Points on a hilly landscape, in no order, each with its height.
From any point a ball takes the steepest step (drop divided by distance) to one of its 2 nearest points. It stops when none of these is lower. Distance is the straight distance between rows; heights are no part of it.
J_77: [  9 -33 -10  -3   3 -14 -19 -37   3   3 -35  -7 -39  21  58 -17  34   1
  25 -16 -48 -35  24   3 -17  25  39  33   6 -15  -4 -23  42  17  71 -40]  (h 4.01)
J_932: [-17  37  -8 -14 -11  -4  -1 -20 -24 -42  15 -16  12   7   6   7   3  21
   0   9 -33 -22   4   4   1  22  13  -1  40  43   5 -19 -15  39  11 -56]  (h 2.84)
J_786: [  5  31  37  26  -2  10  30  40  19   6  26 -37  -7  33 -23  23 -48  17
  25  42  29  56 -29  13  35  15 -16  -3 -10   9 -19  19  18 -58 -36  53]  (h 4.64)
J_436: [ 47  -7  32  27   5  24  -8  24 -20  21  -5 -44 -36  50   6   6   4  78
  -2   7  12  -9  -3   8  55  14 -24  20 -30 -31  15  20  47 -28 -11  13]  (h 3.83)
J_249: [ -4  -6 -33   3  38  33 -39 -57  -7 -46 -19   5  36 -15  29 -21  35 -13
  35 -25 -18 -13  21  34 -49  35  31  13  45 -27 -34 -15  36   1  17 -33]  (h 4.87)
J_936: [ 35 -17  17   3   0 -10  68  59   5  24  29 -23 -15  18   7   6 -21  31
  -1  -4  30  29 -26   8  55  -7 -71 -26 -39  36  46   5  23 -43 -19  -3]  (h 4.28)
J_342: [-33  19   0  19  -4   8 -30 -13  30  40 -15  34   9 -24  -9 -14 -40  18
   5  27 -26  30 -10   2   6  -1  19   3   0 -15 -23  29  -1 -25 -48  50]  (h 4.54)
J_977: [ -8 -13 -30  43   7  -7   9 -14  64  52 -19  38  17 -30 -18   9 -31 -26
  -1 -20  -8  14  17  -9 -39  13  38  16 -12 -13 -56  32 -20  -1 -19  42]  (h 3.06)
J_295: [-44  19  21 -24 -13 -14  28  22   1   1  19 -16 -12   7 -27  17   6  -9
 -18   1 -19 -29   7 -37   6 -14   2   3   8   2  17   6 -41  13  13 -19]  (h 5.65)
J_310: [-27 -16  -2  19  -2  19 -53 -24  11  34 -35  36  -5 -30 -13  -2 -17  -4
 -14  18 -37  21   6   0  -5 -15  13  10  -9 -45 -30  18   4   5 -21  36]  (h 4.44)
J_748: [ 11  17  16 -12 -35  36  24  40 -33 -30   5 -35   8  44 -11   9  -2  25
  10   6 -13   5 -12  13  -2  33  -6  10   2  42  26   1  10  -9 -35 -21]  (h 3.23)
J_25: [ 21 -12 -42   8   7 -20   8 -10 -10 -21   6  20  23 -21  18  -6   8 -50
  -9 -25   7  -4  -2   3 -41  -3 -18 -12   2  38  -6 -17 -15  33  -9 -19]  (h 3.91)
J_894: [-13 -27  17 -27 -34  16 -34  11 -17  45 -19   2   4   2 -10 -26 -17  25
 -13  16 -13  30 -11  -1  21 -19 -23  14 -33  35 -21  20  -9  -2 -45  41]  (h 1.66)
J_841: [ 31   0   4  23  15  -5  23  36 -10 -18  17 -27 -32  32   7  35  36  30
 -12 -31  46 -21 -11   7  30 -22 -44 -21 -24 -42  61  -7   6 -21 -12  -8]  (h 4.29)
J_606: [ -2 -22 -17 -15   4  -9 -34 -10 -10   5 -17  11   3 -42  19 -22   8 -35
 -10  19 -12 -20  11  -5 -11 -16  10   3  20  -9 -11 -10  -7  30  35   0]  (h 4.76)
J_528: [ -6  24   5 -28 -35  40   4  19 -37 -20  -5 -29  39  34 -24   8  17  14
   8 -15 -33  -1 -12  -4 -26  11  18  12  -7  22   9   1 -12  -3 -39 -32]  (h 3.12)
J_586: [ 26 -23  -1  22 -12  22 -25  34  -8 -31   4 -23 -36  62 -13  27   4  41
 -31   5  52   7 -10  23  26  -3 -38 -13 -36 -38  24 -15  -5   5 -25  42]  (h 5.33)
J_275: [-41   9   7 -25 -14   8  -4 -38 -12 -20 -22  18  36 -35 -28  18 -16 -52
 -11  27 -46 -14  26 -20 -25  15  32   8  37   6 -41   8 -36  29  21 -30]  (h 3.33)
J_348: [ 11 -15 -11 -11 -50  -5  63  57  34  11  19 -20 -17  60 -18  47 -32  13
  -4 -22  12  12 -23  -8  27   3 -30  -8 -61  34   3   3 -22 -12 -53  33]  (h 3.88)
J_404: [ 39  17  28  40  25 -20  -3  19 -15 -45  39 -17 -27  19  32  -5 -33  61
 -49  49  36   5 -14  29  45  61 -45 -23  29  25   9  -6  49   4  21 -18]  (h 5.84)
J_910: [-34  14  50 -24 -46  40 -36   7 -28 -37 -23  -7  46  44 -74 -26 -15   8
 -21   5  -2  44 -27   8   5 -26 -12   3 -28   2  12  24 -41 -12 -45  29]  (h 3.39)
J_38: [  5  71  35  27  24 -29  85  27  20  -8  48 -26 -29  15  -9  19 -40  35
  -9   4  40  -6 -11   0  38   7 -12 -28  10   0  37  18   0 -44  13 -27]  (h 4.92)
J_192: [  9 -38  31  -5 -15  18 -34  11 -21  42 -21 -29 -36  47   5 -15  10  68
   6 -13  -4  14   1   8  37  -5  -7  21 -40 -26  10   3  37   2 -40  34]  (h 3.75)
J_388: [  3 -42  26 -49 -10  30  -1 -12  -2  71 -52   9  65 -29 -20 -53  29  -3
   5 -24 -40  15 -18 -15 -22 -28  22  18  -7 -30 -24  15   1   0  13 -14]  (h 3.30)
J_64: [ 17  31   4  12  28 -31  38  15  -3 -33  42   4 -15   0  28   5 -15  53
 -28  14  19   6 -13  34  31  51 -51 -32  45  67  34 -18  32  16  25 -43]  (h 5.89)
J_566: [  8  19  22 -24  -7  24   2  51 -29 -17   7 -25  35  10 -21 -36  22  -3
  19  -5  37  24 -60  10   3 -36 -47 -46 -18  21  62  12   3 -19 -17 -34]  (h 2.86)
J_51: [  2 -29  16 -14 -55   8 -36  20 -23  24  -3  -9 -13  27 -33 -21 -17  45
 -46  30   0  17   8   6  51  -9 -52  -1 -33  31 -14  13 -21  13 -22  40]  (h 1.87)
J_426: [-24  31   1  -1 -27  37 -11 -10 -31 -74   2  -3  47  18  -7   6 -33  -2
   6  13   1  36  -9  20 -29  30   5   2   2  52 -11   1 -10 -10 -66  28]  (h 4.53)
J_665: [  9  30  17  32  31 -38  70   1  32  33  30 -30 -56  13  11  17 -32  29
  19   9  16   3   1 -10  54   9   2   3 -10  -4  15  11  16 -44   4   3]  (h 4.99)
J_551: [ 21  15   4  11  56  -8  -8 -28   4  43  24   5 -18 -28  37 -48   7  36
  43  16  13  18   3  -2  29 -12 -15  -9  13 -16  32  18  47 -38   2  -1]  (h 3.13)
J_219: [  9 -41  -3  20   4  -1 -21  -8  20  33 -26 -17 -52  43  36   1  10  51
  -6 -42  -7  13  -3   8  26  -7  18  27 -43 -18  -5  -5  46   3 -39  46]  (h 3.63)
J_358: [ 19 -28 -41 -23  -8 -25 -17  16 -33 -27   1  19  15 -42   3 -12  16 -49
 -37 -19  28 -13 -11   6  -6 -26 -33 -26  23   5  13 -40 -21  48  15 -15]  (h 4.31)
J_215: [ -6  14  -6  23   1 -18 -15  29  11  30  16  19 -25 -17 -20  -1 -37  15
 -23  29  51  35 -26  -6  46 -23 -61 -29 -20  20  19  16  -9 -14 -27  47]  (h 2.79)
J_494: [  4  11 -41  15  35   6 -36 -26 -10 -63  22   0   9 -19  27 -22  20 -10
   6  -5  12 -10  -8  19 -14   6 -11 -22  32  -2   2 -24  15  17  12 -23]  (h 4.42)
J_504: [ 10   0  -2  39   6   8  -9  18  14 -18  11 -30 -48  58   3  45  -8  30
 -21  -6  25  -6  -2  20  15   2  13   7 -27 -43   1 -19   9  -3 -36  41]  (h 5.26)
J_254: [ -2  44 -21  25  39 -27   8 -22  26 -30  51  -9 -26 -17  27  -7 -20  16
  26   6   3  17  -5  19  -2  31 -17  -6  36  24  -6  -5  20   2   2  -9]  (h 6.07)
J_626: [ 16  35  50   8 -35   0   3  40 -20 -40  28 -28  -5  55 -51  22 -23  34
 -53  24   0 -23   1 -13  25  24  -7   3   4   1   7   8 -14  -3 -15  -1]  (h 5.74)
J_506: [  1   8 -12  50  31 -37  18  -3  42   2  27 -14 -60  33  39  14 -10  22
  19 -12  11   5  -3  14  34  13  14   9  -8  -3   5  -5  41 -27  -4  18]  (h 5.07)
J_354: [-33   5 -10  17   0  -3   1 -11  42   7  -8  32   5 -33 -22  32 -28 -75
  -1  25  -4 -19  28 -30 -27   6  39  17   3 -18 -42  28 -43  -3  26  16]  (h 3.85)
J_261: [-25  20  -8  -4  15   1  43   6  50 -20  -3 -16 -30  -1  13  56   3 -41
  46 -31  18 -35  20 -26 -19   2  46   3   1 -43   5   7  -3 -38  38   2]  (h 5.91)
J_916: [ 17 -37 -40  12 -13  -4 -12   6  23   1 -11  -3 -36  53  48  25 -13  12
  -9 -44   8  17 -13  15   3  11  11  25 -51  20 -13 -11  13   7 -60  40]  (h 3.38)
J_945: [ 22 -43 -31 -22 -10 -48  41  14   9  35  13  34 -12 -10   2  11  -7 -25
 -25 -30  -3  -5   4 -30  -2 -26 -22  -3 -42  41   5  -6 -22  23 -10   1]  (h 3.11)
J_265: [ 12 -16 -22  -3 -39   1  32  41   6  -6  15 -10 -11  27   9  25 -21   5
 -12 -20  -1   7 -16   2  -4  -5 -17   3 -30  51  -2   1 -30   5 -51  17]  (h 3.76)
J_570: [-45 -39  21   7  -9   1 -41 -15  38  41 -35  17 -41  -1   1  33   3 -25
 -11  10 -17 -16  26 -28   3   2  41  35 -24 -53 -16  15  12   6  40  35]  (h 4.07)
J_208: [-21  -7 -45  38  14 -40   1 -26  45  10  13  45 -13 -14  29   0 -43 -37
 -24  -3 -20   9   6  10 -27  23  10  12   6  45 -52   0 -30  40   6   9]  (h 4.17)
J_393: [ 28  10 -16   6  45   3  38  -5   6  24  23  -1   1 -21  37 -41   5  22
  48  -5  24  20 -15   2   4  -6  -5 -20   2  13  22   4  25 -45 -25  -4]  (h 3.32)
J_740: [-17   1  -1  -1 -13 -33 -13  17   5  39  26  42 -14 -44 -25 -13 -24 -11
 -24  21  13  29 -12 -17  20 -38 -39 -24  -7  14   5  13 -41   9  -6  20]  (h 2.60)
J_681: [-52 -45  29 -15 -16  -8 -25 -27  31  44 -60  18 -12 -14  14  23  -4 -26
   2  -2 -46 -27  21 -30 -10  36  55  25   1 -33 -33  16  25   5  48  14]  (h 3.87)
J_533: [ 10  -6 -30  21  16  -5 -12  -2  28  36   8  37 -14 -25   9   5 -17 -24
   9  -8  48  21  -9  -5  -9 -35 -12 -13 -21 -23   7  -7 -10 -19 -16  55]  (h 3.86)
J_155: [ 15 -37 -16 -17  15  36 -10 -44 -20  -3 -40  19  69 -33  32 -27  37 -20
  40 -25 -31 -10  34  23 -59  45  41  12  43 -18 -49  -7  30   1  42 -53]  (h 4.47)
J_419: [-17 -13  16 -24 -13  17   3  13  15  45 -20  19  16   0 -37 -17 -21  -1
  -1 -11  -6  33 -15 -17 -11 -41   1  -2 -33  10 -12  40 -32  -5 -52  29]  (h 1.94)
J_213: [ 16 -19 -47 -17 -13  28 -51  -9 -53 -37 -14  16  52 -25   7 -25  10  -9
   0  -5  29  18 -13  24 -18  -8 -22 -13   7  16   8 -25 -10   9 -41   1]  (h 4.25)
J_704: [ 14   9   2  21   8 -26  12  34  -5  18  26  -2 -23  -5  10  -9 -41  41
 -26  43  37  40 -18  20  42  13 -66 -21   4  35  16   2  15 -13 -11  28]  (h 2.89)
J_432: [ 12 -38  22 -26   4  45  -5 -16 -12  35 -59  13  78 -54 -20 -42  25 -39
   4 -12 -20  22  19  -6 -38 -10  27  20  13 -54 -28  21  18  -5  26  -5]  (h 3.00)
J_353: [ 29 -31  19  -9  18  27  10 -25  10  47 -36  24  49 -63  -4 -34  31 -34
  38   3  -5   3  18 -10 -25  -7  26   8   4 -41 -11  18  23 -31  50  -1]  (h 2.55)
J_152: [  3 -44 -29  17 -19  13  10 -19  11   7 -41  18  39  -5   6  29  -7 -39
 -40 -45 -23   0   2  -8 -60   6  33  32 -20  19 -60   2 -24  29 -36   4]  (h 3.07)
J_439: [ -9  42  -5   4  26   8 -12  13 -27 -56  28 -31   9 -23 -16  -7  23   3
  -4  23  24   0  -9  14   8 -12  -4 -18  36 -17  27 -15  -3   2   1 -14]  (h 3.84)
J_628: [  2 -17 -26  39  13   3 -14  -8  44  70 -25  55   8 -35  -5   5 -25 -26
   4  -6  22  31  -1 -12 -32 -35  28   1 -31 -45 -24  22  -7 -20  -5  58]  (h 3.50)
J_406: [-34 -38  17  -7 -28  21  -1 -21  17   4 -44  30  35 -42 -36  28  -2 -71
 -15  -4 -28 -19  30 -20 -34  15  37  19  -6  -9 -48  18 -42  25  26   7]  (h 3.57)
J_957: [ 13 -35  12 -31  -1   0  11  18  -7  57  -9  12  13 -11 -20 -28  17 -26
  -6  -9   0  21 -16 -18  -5 -48 -21  -5 -35   8  10  14 -36  -5 -18  10]  (h 2.32)
J_723: [ -5   5  38 -38 -51   2 -18   5 -59  -2  -2  -7  13   9 -53 -34  11  20
 -44  39 -18  -5 -15  -1  42 -21 -18  -9  12  10  10  -9 -33  25   8 -12]  (h 2.24)
J_867: [ 29 -35  17 -56 -23  26  12   9 -26  60 -39  -6  42  -6   2 -30  53   4
  27 -49 -47  -7  -2 -15 -14 -22  14  18 -16 -18   7  -1  10 -10  -3 -38]  (h 3.56)
J_656: [-23  26  21 -18 -10  43 -31  10 -23 -43 -10 -17  53   7 -56 -31  17 -22
   7  -2  11  29 -35   5 -14 -42   3  -6   7 -28  24  15 -34 -13 -31   4]  (h 3.19)
J_81: [-28  13   2  41  33 -34  -7 -36  44 -34   9  -6 -52   0  48  16   7 -10
  23  -4 -22  -9  27   5  -3  37  28   7  18  -9 -15  -3  26  -6  48  -9]  (h 6.60)
J_780: [-28  -6   6  -4 -30 -21  -3   4  22  53 -12  49   6 -33 -38   1 -24 -42
 -32  21 -12   0   5 -33   4 -37 -19 -13 -12   5 -16  22 -52  16  18   8]  (h 2.28)
J_817: [ 11  20 -23  11  48 -51  34  -3  19 -33  41   1 -33 -14  44  -7  -9  27
  -9 -21  16   0 -15  31   6  31 -36 -27  29  40  23 -14  18  10  18 -24]  (h 5.97)
J_284: [ 48 -52  -2 -32   5  29  17 -13 -14  47 -57   1  55 -31  13 -29  48  -3
  26 -51 -40 -11  15   0 -42   3  38  19  -4 -41   5 -18  39   0  23 -33]  (h 3.81)
J_73: [  4  -3  13 -29  -4  -8  34  19   6  14  14  -6  -7   1 -14  13  19 -23
   9 -23  -5 -34   5 -34  -2 -21  -5 -12 -17  -4  23  -7  -6   6  19 -26]  (h 5.57)
J_983: [-14   2  11  -1  21   4   5 -10  29  -7 -11   5 -27 -23  23  27  19 -41
  51  14  27 -46  21 -26 -12  17  32 -13  12 -46  14   2   8 -56  64  18]  (h 6.12)
J_141: [ 18  13 -12 -13  12  10  16  13 -12  -1  16  -3  28  -3  22 -24 -16  13
  38   6  10  25 -28  15 -10  18 -32  -4  -7  57  14  10  14 -21 -41   0]  (h 3.52)
J_415: [-28  41  12 -34  -7  11   9 -21 -29 -42  11   6  40 -12 -34   2   7 -17
  -5  15 -25  -9   9 -15 -21  12  17   2  33  38  -7   0 -29  26  11 -54]  (h 3.09)
J_304: [-21  44  19   7 -11 -18  35  28  -9 -27  42 -20 -23  32 -44  36  -3   1
 -49  16   7 -28   1 -15  21  14 -14  -5  11  10   8  -7 -32  18   5 -18]  (h 5.70)
J_750: [  3  12  32 -15 -33  52  -8  43 -32 -48  -8 -30  49  24 -38 -17  11  -8
  13   1  40  30 -54  24 -12 -38 -36 -19 -25  18  35  19 -11 -13 -33   3]  (h 2.99)
J_997: [ -1  15   9 -47 -34   3 -35 -10 -79 -11   8   1  22   3 -30 -45  13  25
 -27  41 -29  -8   0  12  26  -2 -17  -2  41   9  -9 -25  -5  46  19 -46]  (h 2.46)
J_808: [ 20 -15   4 -12  21 -23  46  -3  26  48   0  14  -4 -38  13  -5  -1 -27
  29 -10   6  -9  16 -48  -5 -31   4  -7 -15  -6  18  11  -1 -22  43 -10]  (h 5.42)
J_769: [-36   9 -33  48  13 -31   5 -28  59   1  -2  51 -21 -30  25  31 -33 -54
  -7  23   9   2   9  -9 -23  14  20  -3  10   5 -32   7 -25  12  42  22]  (h 4.19)
J_620: [ -1 -49 -14  -9  -7 -46  30  11  19  32   6  32  -5 -29   1  20   1 -59
 -24 -10   9 -34  20 -33 -18 -36  -8 -14 -27  14  -1  -9 -31  30  45   3]  (h 2.51)
J_407: [ -3 -25 -26  -3   1  18 -48  -7 -16 -51 -34 -14  15   1  23  22  55 -39
   2 -13   4 -36  17  17 -29 -13  22   9  -1 -43   5 -24  -3  28  21 -13]  (h 4.55)
J_16: [-23   7  -9 -21 -20  23 -31  -4 -44 -64 -18 -22  17 -23 -19  18  34 -40
   6   8  -3 -36  24  -5 -18 -14  23   6  31 -41   5 -24 -15  27  31 -17]  (h 4.27)
J_333: [-43  16   8   5 -26   3 -13   9  61  47   1  26 -24   9 -36  30 -18  -3
   1   2  12  16  -9 -21  19 -39  15   1 -20 -57 -11  27 -19 -22   3  40]  (h 5.59)
J_157: [-37  57   7   1  20  33 -56 -48 -12 -59   4  -5  22 -17 -18  -2   3   2
  11  17 -18   4  20  14 -21  18  40   6  52  -9 -18  -3  20   8 -10   4]  (h 4.69)
J_361: [ -8 -50   2 -15 -25  -9   5   0  29  51  -8  44  11 -37 -28  14  -3 -56
 -21  -5   9  -6  10 -35 -14 -51 -11  -2 -47 -24 -28  12 -55  25  23  27]  (h 1.68)
J_695: [-30  67   4 -11  12  -5  52  18   6 -46  39 -10  13   1 -26  16 -22 -11
  18   9  18  12 -12  -2 -25   4   5 -28  25  27  12   3 -36  -2  -7 -24]  (h 4.72)
J_833: [-14  27 -11  -8   1  34 -39 -34 -37 -79 -18 -13  42  -8 -30  -2  21 -14
   4   2 -11  -3  15   9 -19  -5  21   9  33 -22  -8 -20  -8  19 -16  -8]  (h 4.49)
J_128: [ 53 -41 -16 -17  34 -18  25 -48  -6  49  -8  22  19 -34  53 -59  25   7
  29   3 -28  -9  23  -3  -9   1  15   8  18  11 -11 -19  38   4  76 -20]  (h 4.82)
J_118: [  2 -33 -34  26   5 -23 -15 -39   8  38 -23  43  15 -24  37 -33 -20 -23
 -23   0 -33  17   6   4 -27  14  11  28 -17  39 -54   9 -13  45 -15   6]  (h 3.59)
J_17: [ 25  -3   1   8  18 -32  41  24  15  46  18  -2 -33  -9  15  -7 -19  23
  -3 -20  51  14 -25  -7  38 -45 -42 -26 -35   5  38  10  14 -47  -8   5]  (h 4.20)
J_754: [ 29 -45 -52 -14 -26  13 -42 -18 -54 -19 -36  20  43 -15  13   3  32 -18
  -9 -33  -8   6  -8  28 -20 -30  -5  16  -4   6 -12 -29  -5  41 -32   0]  (h 3.93)
J_34: [  0  -2  27 -35   3  -1  21  40  -5  32  18  -7  19   5 -24 -40  14 -13
   5 -16  28  21 -43 -10  16 -66 -39 -34 -26  18  43  17 -14 -18  -5 -15]  (h 2.67)
J_134: [  9   1 -44  15  -2   1 -59 -14 -29 -55  -3 -12 -17   7  33  -1  40  -4
 -12 -16   0 -13   1  32  -7  -2   2  -1   5 -21   3 -43  11  31  -7  -9]  (h 4.74)
J_124: [-24  41  21  18  -7  12 -23  18  19   8   5   4  -9   6 -37   3 -40  26
  17  30   9  55 -19  29  23   6   6   9  -7 -21  -8  21   0 -44 -45  54]  (h 4.60)
J_367: [ 26  10  -5  64  15 -17   0  21  12 -39  18 -29 -53  61  28  33 -13  26
 -22  -8  23 -14   0  20  36  25   2  14  -8 -18  -2 -19  29   0 -10   5]  (h 5.18)
J_145: [ 18  17   4  20  26   6 -30  -4 -16  21  17  -3 -14 -17  15 -37 -10  52
  12  45  32  32  -8  27  46   3 -38 -22   7  11   7  -1  42 -18 -18  20]  (h 2.98)
J_685: [-16  33   1 -11  38  17  -1  -4 -11 -21  19 -16  28 -37 -13 -25  21 -28
  36  14   9   7   0  -4 -21 -10   6 -26  40 -21  20   8  -3 -14  11 -37]  (h 3.58)
J_964: [ 40 -40 -22   3  33 -25  21 -34  18  44  -7  21 -11 -32  50 -22  20 -23
  33 -21  -3 -18  23 -28 -24   2   6   4  -4  13   5 -10  22 -12  49  -1]  (h 5.16)
J_621: [ -4 -17  24 -16  10  -5   9 -16  27  -8 -29  10 -23 -16  45  14  26 -33
  41  13 -15 -63  25 -24 -17  44  45   4  17  -6  16  10  34 -27  83 -16]  (h 6.31)
J_835: [-19  19  37   5  -8   0 -26  11  11  22   3 -12 -24  26 -49  13   1  26
 -12  21  15  10  -2 -10  45 -38   5   0 -13 -63   5  21 -18 -15   2  18]  (h 5.53)
J_217: [-16  11   6 -19   5  18 -36   0 -43 -44  -3 -18  -6 -19 -21   9  40 -10
   6  23  14 -25   6   1  16 -16   3  -4  24 -58  35 -23   3  12  33 -23]  (h 4.06)
J_47: [-31  12   4  10   6 -11  20   4  71  35   6  11 -30  18 -35  53 -39  -2
  21  -9  19  23   4  -5  20 -11  49  21  -4 -56 -20  15  -3 -44 -29  49]  (h 5.66)
J_876: [-16  20 -16  27  49   8   4 -44  39 -10   5  -7 -32  12  54 -11   6   0
  42 -18 -14  -8  16  18 -32  37  43  22  26 -14 -29  -7  42 -15  15  -1]  (h 6.45)
J_179: [  8 -18  30 -20 -52 -17 -29  30 -50  13   1 -10  -5  27 -36 -19  -5  31
 -67  29 -12  -8   7   0  53  -7 -46  -2  -6  27   8 -10 -16  40   2   0]  (h 2.05)
J_52: [ 31  34  54  29 -15 -14 -28  26 -26 -20  23 -17  -8  31 -44  -4 -38  42
 -73  52  27 -12   1   0  39  29 -33 -22  25   3  20  -7   6  -2  -1  18]  (h 5.77)
J_523: [ 29  25  28  33   1  -3 -33  12 -37 -31  20 -21  -6  39  -7  -9 -38  50
 -44  58  15  -2  -2  15  38  56 -35  -7  30  25  -7  -3  35  -1  10   2]  (h 5.80)
J_752: [ -1 -51 -23  16  -6   6  28  -2  43  33 -21  29  10  -7 -16  25 -12 -34
 -22 -44   6   8  10 -26 -41 -13  24  24 -33 -10 -35  23 -43  16 -33  33]  (h 2.56)
J_302: [-24  59  22   3  30 -29  51  14  15 -22  54 -18 -13 -23 -14   9 -13  13
  -2  13  27  -6  -3   5  13  11 -18 -34  41  20  27   3  -6 -12  31 -37]  (h 4.83)
J_996: [ -2  32  40  15   4  20 -14  10  -8 -18  12 -40 -23  27 -37  10  15  24
 -11  14  21 -21   8  -1  26  -5  -6   5   2 -60  24   0   6 -17  -7   4]  (h 5.47)
J_962: [  7  20 -31  42  63  -5  20 -47  53 -27  44   5 -16   4  50  -9 -14  18
  55  -9 -17   6  -6  33 -37  43  15   3  33  36 -30  -9   4 -17   3  -1]  (h 6.24)
J_728: [ 16  11 -27  -8 -21  12  -1  14 -37 -22  14 -16  13  14  22  -2  -3  35
  21   8  -7   6 -16  18  -6  34 -26  -8  11  69  12 -13   5   6 -33 -16]  (h 3.37)
J_788: [ 10   1 -21  -4 -34  56 -46 -14 -55 -69 -26 -10  56  10  11   1   1  10
   4  16   9  39 -12  33 -18  15 -19  -4  -4  34  -2 -15  20   1 -59  17]  (h 4.43)
J_731: [  2  43  14   4  20 -44  24 -14   3 -17  43 -14 -47  22  28  -3 -10  51
 -10  21 -35 -18  12   9  27  48  -5   2  35  54  -8 -10  12  40  48 -47]  (h 2.78)
J_461: [ 51 -36 -12 -25  16  27  23 -24  -3   7 -38   4  63 -32  23 -29  51 -18
  47 -28 -17 -31  26   6 -63  29  40   3  23 -21   2  -4  42 -20  49 -51]  (h 4.13)
J_918: [-10   6 -11  -1   6 -24  -2 -12  -5  26  11  12 -18 -16   8 -15  -1  16
  -4  19 -23  -3   5 -11   8 -10 -14   5   9  28  -1 -15  13  25   7 -10]  (h 5.00)
J_154: [ 17 -12 -38 -18 -26 -12  26  24  -7  -9   6  18   5  -7  13  11  -9 -20
 -13 -33   1  -9 -13  -1 -27  -5 -32 -13 -13  63  -3  -6 -29  19 -45 -13]  (h 3.55)
J_538: [-19  25   5  18  23 -22  47  -1  65  -1  16 -17 -44  37 -13  64 -13 -19
  41 -12  16 -11  16 -16   9   5  48   7   2 -55  -5  -1   6 -43  10  26]  (h 5.76)
J_892: [-32  50  11   2  -3  18   8   6   1 -45  21  -9  22   1 -31  -2 -35  -8
   7  20   7  28 -29  -6 -14  -6   2  -7  26  25   2  17 -32 -16 -39  16]  (h 4.62)
J_490: [-17  36  -2  -8  11 -58  30   0   6 -38  41 -12 -23   1  24  16  -7  11
 -17  -1 -31 -46  18   6   5  34  -2  -7  49  50  -5 -16  -7  43  50 -64]  (h 2.43)
J_934: [  0  21   2 -30 -29  22 -36 -20 -79 -30  -8  -6  49  16 -16 -25   8  37
 -13  27 -32  10   1  23  16   6   3  10  37  30   0 -15   9  15 -26 -27]  (h 2.69)
J_942: [-19 -16   1  19  23 -33  -4 -25  50  -1  -1  22 -36  -7  53   9   5 -52
  29   6 -26 -40  27  -9 -25  48  39  23   3   8 -27   4  10   7  79 -10]  (h 6.50)
J_542: [-32 -19   5  17 -16   6 -68 -23  18   3 -36  15 -18  -4 -16  21  -3  -8
 -25  11 -12   2  21   0  13 -28   7  17  -9 -64 -10  -1  -7  27  -2  41]  (h 4.30)
J_789: [-13 -16 -12 -29  -5 -10 -36  -8 -33 -12   5  19  28 -43 -25 -25  11 -30
 -18   6  11  -2   2   0   6 -29 -32 -17  22  -2   5 -16 -37  28  16 -14]  (h 4.52)
J_46: [ 41 -42 -14 -28   8 -18  -9 -34 -44  31 -15  -2  -8  -2  65 -42  42  16
  30  -7 -36 -28  12  -3  14 -10  19  14   9 -14  13 -32  44  16  70 -38]  (h 4.45)
J_993: [ 13 -13 -21  11  31 -36  26  18  11  33  25  21 -14 -33  19 -10  -8 -10
   3 -17  64  31 -29 -12  -7 -32 -40 -41 -17  13  39  -8 -11 -20 -18  24]  (h 4.08)
J_687: [ -3 -26 -46  11   2 -12 -18 -12   9  20 -24  16 -10  22  47  -8 -21  -2
 -18 -35 -30  15   0  11 -15  18  14  27 -30  46 -48  -8  -4  17 -45  29]  (h 2.80)
J_339: [-16  22  21  -6   4   0  23 -14  12   5 -14 -36 -29  22  22   7  28  21
  29  -2 -52 -29  37 -15   1  22  40  32  28   1  -3  -9  30   1  26 -47]  (h 3.36)
J_185: [ 18  14 -20 -34 -56  29 -18 -13 -77 -30 -17 -15  44  31 -11   7  25  25
  -3  -8 -37  -7 -12  33 -13  19   3  -2   6  20  11 -27 -14  16 -41 -45]  (h 2.91)
J_56: [  0   6  18 -13  38  30   3 -14  17   3 -15 -11  36 -49   0 -28  27 -36
  49   7   9 -10  11 -17 -32  -3  27  -2  29 -39   8  10  15 -29  39 -20]  (h 3.15)
J_897: [  4 -15   0 -14 -14 -23  83  41  37  32  21   0 -29  39  -5  47 -13   4
   7 -39  11 -13  -6 -38  12 -36 -12  -8 -57   8  23  14 -14 -21 -20   7]  (h 4.02)
J_460: [-41 -14  28  -3  -7 -14 -27 -19  16   9 -38 -14 -42  18  29  13  21   0
  10   3 -57 -38  28 -19  -5  32  58  44  10 -16 -20   3  41  16  40 -14]  (h 3.62)
J_958: [ 32 -41 -38  -8 -31  11 -10  -8 -44  -3 -35  24  54  -9   0  12  28 -32
 -20 -52 -18 -17   8  19 -48   0  16  18 -19  19 -31 -13 -30  41 -28 -17]  (h 3.54)
J_891: [ 21  -9   7 -12 -16   7  49  40  11  10   9 -21 -46  60 -14  43  19  29
  -1 -45  17 -12  -8  -6  13 -23 -25  -7 -59 -31  48   7  -6 -15 -26  12]  (h 4.16)
J_854: [  1  38  20  10  17   4  38   4  -8   5  28 -29 -22  33   7   1  -2  55
  15  16 -37 -27  12  -3  28  39  22  11  23  31  -4   7  17   2   9 -47]  (h 3.10)
J_386: [ 20  11  25   8 -16  38 -32  18 -24 -48   3 -26   5  40 -51   3  20  41
 -25  12  50  -3 -12  20  16 -29 -29 -15 -28 -66  25   7  -9  -4 -30  32]  (h 5.40)

For each start below, name the point where the ball stops.
J_261 => J_752
J_141 => J_361
J_656 => J_894
J_748 => J_894
J_586 => J_752
J_833 => J_353
J_52 => J_490
J_124 => J_490
J_81 => J_490
J_910 => J_894
J_892 => J_752
J_249 => J_353
J_407 => J_353

Call two points neighbours if one is among the 2 nearest of the other. Go from one point of each pair to the other, from neighbour to neighbour, staying as low as possible. Name the highest point that can't be avoided.
J_687 and J_752 => J_786
J_894 and J_752 => J_936
J_490 and J_687 => J_769
